A landscape with many valleys, sampled at points; each row gives a point and its height.
From any point a ball takes the steepest step (drop divided by distance) to one of its 2 nearest points. It stops when none of these is lower. Distance is the straight distance between rows; heights are no part of it.
K_651 (h 1.87): [ 64 106  83 134 127  64  88 100 139  92  82  53 104 115 111  59 149  28
 134 161  92 102 137  88 134  97]
K_233 (h 3.11): [146  93 118  64 106 114  95 143  81 127 120 101  87  95 108 129 107 161
  90  66  94 125  90 111  49 113]
K_399 (h 3.63): [158 108  93 103 101  49  58  87  64 113  92  95 102  70  74  82  57  91
 121 111 108 129 118  50 135  72]
K_794 (h 2.89): [150 133 120  70 121  57  83 104  28  90  70  79 102  60  86  94  39 116
 120 118 141 107 105  66  96  76]
K_8 (h 8.37): [ 75  89 120  95  85 143  81  61 157 135 105 124  79 122 123 104 107  98
  82  72 116 124  69 135  72 102]
K_757 (h 4.90): [133 120  98  94 128 118 135  99  80  80  93  62  85  54  86  93  81  69
  85 132 106  86 101  99 133  91]
K_254 (h 3.90): [ 66 110  92 121  80 139 104 123  93  69  96 112  68  89 118 144 108 110
  82  71  93  94 113 115  61 111]
K_238 (h 6.31): [ 96 109 126  97 112 100 126 170  72  60 112  91  71  61  82 120  84  94
 139 145 101  73 113 144  70 151]
K_186 (h 4.86): [ 65 141  89  93  76 109 127 112 120  76  91  98 102  84 124 110  44  88
  83 108 123  82  83 115 102 103]
K_882 (h 6.99): [ 87 104  84 128 146  68  50 101  88  90  64 119  85  79  83  74 106  51
 132 119 109 129 105 125 170 100]
K_167 (h 4.30): [ 92 110  65  67  58 117 152  84  99 120 105  49 119 128 112  81  66  99
  55 122  91  86 116  70 128  98]
K_796 (h 5.26): [123 104 131  93 182 113 102  89  74  67 101  64  84  50  76 109  61 114
  75 126 149  78  94  81 124  90]
K_257 (h 5.22): [ 72 131  89  67  59 143 149 130  95  90 118  41 142 108 102 130 119 115
  89 131  82  80  72  67  66 123]
K_868 (h 2.79): [156  62  82  97 106 110 149  72  77 111 100  80  88 108  72  99 113  98
 105 100  33 120 125 100 118 106]
K_689 (h 3.24): [123  53  95 138 119 105 101 145  90 131 144  83  90  67  62 111  91 121
  61 111 104  93  75 126  60 127]
K_61 (h 4.20): [129  72  82 113  86  18  41  64  85 152 119  78 122 112  79  61  81 121
 106  89  93 130 114  50 133  83]
K_987 (h 4.81): [ 67 112  70 124  91  98 101  94 153  92 121 121 117 124 135  92 103  93
 121  81  77 113  85 124 124  89]
K_474 (h 8.73): [110  68 118  59 123  98 115  53  88 143  92 109 111 111  91 119 112 167
  20  52 130  86  80 100  82 121]
K_272 (h 6.14): [ 52 134  77 113  91 160  96 139  97  50 104  70  94 123  90 129  91 104
  64 144 142  86 139  93  84 117]
K_973 (h 1.40): [ 95  63  97 140 126  76  90  55 146 118  97  68  84 116 108  66 154  53
 132 123  48 117 117  80 144 103]
K_727 (h 2.60): [ 52 114  96 121  63 103  98 115 136  56  97 122 140 147  85  64 126  26
 164 129  71  96 129  84  90  85]
K_981 (h 5.72): [ 90 139  79  59  60 140 138 166  88  49 105  73 120 112 107 136 107  95
 133 112  65  98 121  92  72 110]
K_812 (h 5.29): [124  98 106  97  71 125 144  92  98 100  90 106  90  96  87 147 105 105
 144 106  45 130  50 102  70 104]
K_568 (h 0.16): [124  69 119 152 105  30  71 125  92 121 121 115 105 123 112  37 101  99
 126  89  90  99 137  99  88  67]
K_713 (h 5.32): [ 72 142  92  99  90 105  96 100 108  88  63 106  94  37 109 109  75  77
  76  74 140  98  76 106 125  86]
K_684 (h 4.89): [ 84 129 103  73  32 134 121 152 105 100 100  87 111 145  92 109  93 122
  75 119 129  59 102  29  90  78]
K_427 (h 6.75): [ 81 109  44  98  59 125  90 143 125  80 117 124 143 182  56  88 112  91
  95 101  91 105 142  67 121  72]
K_866 (h 4.33): [ 64  95  64  77  64 114 131  73  98 137  77  91 116 114  97 130 112 119
  71  89  89 117  63 105  99 148]
K_352 (h 4.06): [118  62 130  61  97 109 110 112  87 133 104 131  99 121 103 142 123 165
  81  92 108 118  90 149  57 163]
K_809 (h 3.08): [142 109 140 100  72 104 124 112 113  86 124 153  81  86 118 112  81 112
 132  71  95  69  86 112  52  72]
K_380 (h 4.55): [103  82  94  46  63 125 139 129 115 133 113 105 109 129 106 134 125 140
 104 112  75 109  98 166  71 165]
K_75 (h 1.43): [120  83 122 103  99  70  49  28  99 136 114 113  97 107  93  71 157  83
 130  85  92 106  88  36  80  72]
K_652 (h 7.27): [ 72  97 106 126 148  44  42  82  94 109  45 110  93  66  92  50 117  46
 134 127 140  74  76 123 152 105]
K_531 (h 8.14): [ 78  92 140 105  81 106  69 106 139 113  97 130  45  84 124 113  61  96
  88  64 134  92  94 115  47  97]
K_671 (h 0.77): [121 100 115 106 120  94  59  72 125 108 116 131  87  92 116  76 166  61
 110  73  89  92 102  65 107  61]
K_308 (h 3.20): [ 85 136  91  74 126 101  91 155  93  54  76 122  94 138 112  83  78  83
 161 120 102 118 136 177 129 113]
K_363 (h 8.40): [ 72  75 115 116 148  43  32  48 126 121 100  95 109 103 109  87  84 113
  83  65 135 108  91  39  94  64]
K_428 (h 3.99): [132  48  84 130  92  52  96  81  92 156 105  90 109 107  73  81  65 145
  89  83  98 132  83 101 117  98]
K_421 (h 4.74): [ 74  95  61  97  54  92 119 106  83 130  79 127 105  75 113 119 111 103
  85  59  80  91  67 112 102 132]
K_560 (h 5.33): [ 87 102  67 109  77  89  77  99  76 136  81 113  96  55  87 114 128 105
  67  36  99 109  81  68 112 102]
K_424 (h 2.78): [ 66  79 129  90 136 150 114 109  98  92 133  64 109  94 114 158 140 154
  74  92  75 106  66 111  47 148]
K_405 (h 1.25): [128 109 113  72 106 163 104  35 126 102 104  95  83  85 104 119 138 105
  50  65 105  91  88  98 110  89]
K_972 (h 4.10): [ 59 151  78  91 143 128  79  94  67  54  66 110  96 130 111  96  77  98
 133 109 135 100 107 158 142 103]
K_461 (h 4.62): [114  83 135  75  89 133 119  69  59 112  73 137 119  96  84 153 159 149
  80  89 103  92  71 117  65 142]
K_473 (h 3.58): [120  55  70 110 109 104 108  97  95 140 111  76  94  62  53 108  79 124
  43  96 107 105  75 101 108 113]
K_19 (h 8.59): [ 97  60 111 135 155  19  49  61 153 122 100  76 105  80 110  57  96  89
  81 108 123  56  91  63 145  76]
K_493 (h 3.65): [119 102 116 106  65  92 144 105 118  67 126 155 108 109 126  88  90  93
 133  74  50  69 106 135  92  73]
K_27 (h 0.45): [136 101 120  78  87 147  94  57 106 106 110 137  77  93 107  92 152  67
  90  59  88 105 104  97  94  68]
K_112 (h 4.85): [ 89 145  76 110 151 132  92 116  87  46  78  93  92  85 112 132  83 112
 101 101 123 127 113 132 139  90]
K_674 (h 5.59): [ 78 121 134  95 185 122 122 116  67  45 105  72  95  72 101 108  68 117
  80 137 146  74  93 124 104 116]
K_836 (h 7.79): [ 66  99 122 140 117  69  37 126 108 105  85 137  76  82 123  97 109  88
 110  71 125 110  91  90  71  90]
K_344 (h 5.87): [ 91 124  87 120 111  95  54  86  91  90  76 127  86  40  97 100 109  82
  66  55 128  91 107  87 146  81]
K_386 (h 3.64): [ 94 100  83  87  80  98 126  40 125 134  78  82 113 111 123  96 104  77
 116 106  53 122  66  76 146 100]
K_387 (h 4.59): [ 89 129  96  85  56 117 143 133  90  88  99  75 111 146 115  71  43  95
  72 150 132  55 133  63 107  93]
K_223 (h 8.17): [ 73  87 108 112 122  56  28  74 118 142  98 114 102 117 126 105 113 138
 111  55 115 135  76  61  62  80]
K_869 (h 2.23): [ 56 104  83 131  87  83 110  87 152  81  90  80 133 139 118  67 159  31
 147 147  70  74 114  67  97  82]
K_17 (h 2.13): [134  61  87 139  87  76 145 116  78  89  93  89  91 109  86  73  77  92
 119  96  50 115 147 123 132 100]
K_933 (h 8.52): [101  69 127  69  98 105 105  42 120 158  85 135  99 124 112  98 106 120
  60  75 123 105  68 125  90 118]
K_179 (h 5.01): [129  87 137  78  86 137 136  90  84 107 114 108 112  82  73 145 141 129
 125 122  76 106  42 125  50 126]
K_694 (h 4.45): [ 49 120  83 120  72 115 107  89 114  75  94 114  93 114 136 105  97  68
 110 103  92 107 111  91 103  95]
K_265 (h 7.49): [ 61  96 127 158 151  37  53 110 113  96  64 120  91  91 117  72 107  74
 141 120 138  82  78 107  94  95]
K_832 (h 0.96): [124  46 101 151 126  36  70  85 126 139 116  90 105 111  88  53 147  76
 128 102  70 105 113  83 134  83]
K_510 (h 2.56): [155  86  91  84  69  72  97  81  73 133 107 151 130  97  50  76 147  91
 119  62  77  95  85  93  98  87]
K_765 (h 1.83): [147  93 114  59 101  98  75  81  68 141 104 118 111 121  97 117 136 154
 100  65  98 146  95  89  72  93]
K_554 (h 6.60): [ 76 130  79  64  63 120 104 171 143 112 114  50  97  99 109 130  63 118
 105 141 108 121  94 123  83 129]
K_437 (h 2.12): [128 120 117  97 108  77  93  99  89  93 115 140 102  91 132  97  63 142
  85  56 123  73  97  79  68  51]
K_385 (h 4.53): [132 112 102  95  82 119 165 129  87  84 116  69 105  65  89  93  95  70
  99 135  78  82  98 117  92  98]
K_442 (h 1.94): [131 103 104 141 128  71  72 103  58  69 100 145  90  94  70  84  71 109
 116  98 135  87 123 121 118  75]
K_253 (h 5.12): [ 68  94  95 106  91 119 108  33 132  96 105 138 122 157 122 131 140 117
 122  97  68 121  73 127 110 104]
K_948 (h 1.03): [115 105 121 123 126  59  61  86 105  98 110 144 107  84 123  61  59 100
  96  90 144  75  96 100 119  53]
K_779 (h 3.17): [ 85  99  92  70  38 135 119  99 141  67 108 145 154 159  81  84 125  51
 155 100  41  96 118 112  72  87]
K_207 (h 1.84): [ 99 119 103  76 125 184 115  90 138  94 123  48  98  98 116 127 109 119
  40 101 113 110  90 107  87  99]
K_256 (h 6.48): [ 89  96  68 134 137  52  21 106  81  98  89 121  88  66  79  87 129  81
  95  77 123 107 121  73 158  99]
K_149 (h 1.90): [141  77 100  77  62  63  58  36  83 155 112 122 114 100  57  62 152  82
 112  81  97  93  93  55 114  97]
K_492 (h 2.10): [124 104 133 116 112  82 108 121  58  90  75  94  70  60  81 126  60 107
 130 123 111 118  82  73  64  97]
K_623 (h 5.94): [ 58 122 123  94 142 121 127 158  94  53 143  58 103  78 123 117  77 110
  94 149 114  73 101 119  83 138]
K_775 (h 3.87): [127 102  84  74  55 130 153 112 114  81 114 125 130 114 102  88 107  68
 118  91  49  93 113 129  87  92]
K_959 (h 3.96): [ 70 124  58  65  77 107 120  72 127 130  68  54 114 104 124 114  75  96
  61  92  93 128  73  75 139 102]
K_153 (h 1.41): [128  94 137  86 102  98  88  72  78 123  83  77  66  77  84 111  78 106
  84  86 114 122  90  42  60  77]
K_151 (h 6.24): [ 95 141 108  58  88 120 139 187 109  67 127  46 109 107 114 125  75 106
 134 165  92  96 122  95  80 126]
K_667 (h 2.15): [109 111 127  94 107  60  93 167  87  93  76 129  73  97 123  71  72  83
 150 109 103 115 132 167 113 115]
K_508 (h 3.29): [ 67 112  43 126  93  84 114 107  88  69  93  93 126 116  88  74  49  91
  77 136 127  78 135 133 162 113]
K_155 (h 3.26): [ 83  92 109 100 104 158 110 156 106  72 152  81  96  88 109 154 141 136
  95  89  80  82  98 132  40 136]
K_55 (h 6.44): [ 73 110  40 106  51 148 106 133 114  72 118  99 113 142  64 111 110  81
  77 111 102  97 140  97  90 104]
K_175 (h 1.09): [116  83 139 122 112  62 106 137  95  95 101 130  74 119 148  58  90  75
 128  89  76 104 147 123  94  84]
K_974 (h 3.25): [149  73 107 105 107  91 113  45  92 122  94  92  76  93  96  89  92  92
  98  88  58 107 105  67 144  86]
K_553 (h 2.72): [117  75  98 143  98  91  98 146  97  93 114 114  69  90  76  86  60 101
  83 107 117  90 125 152  95 109]
K_313 (h 0.76): [124 102 127  56  96 103  63  23  68 125  92  87 100 111  90 118 108 141
  90  78 117 128  95  36  54  83]
K_532 (h 2.75): [119  87  66 132 101  77 135  98  90  80 103  92 111  94  93  66  57  90
  84 109  77  88 140 132 180  99]
K_979 (h 5.92): [ 53 135  88 104 129 144 126  96  61  42  87  58 100 110  76 114  81  88
  92 158 142  73 118 108 116 123]
K_672 (h 2.29): [ 94  74 107  83 136 138 136  93 109 113 108  54  83 105 134 131  85 137
  46  93  93 109  83 103  69 116]

For each start below, name the point where the ball stops.
K_531 | K_694
K_428 | K_948
K_363 | K_694
K_387 | K_17
K_421 | K_17
K_61 | K_313
K_254 | K_27
K_623 | K_568
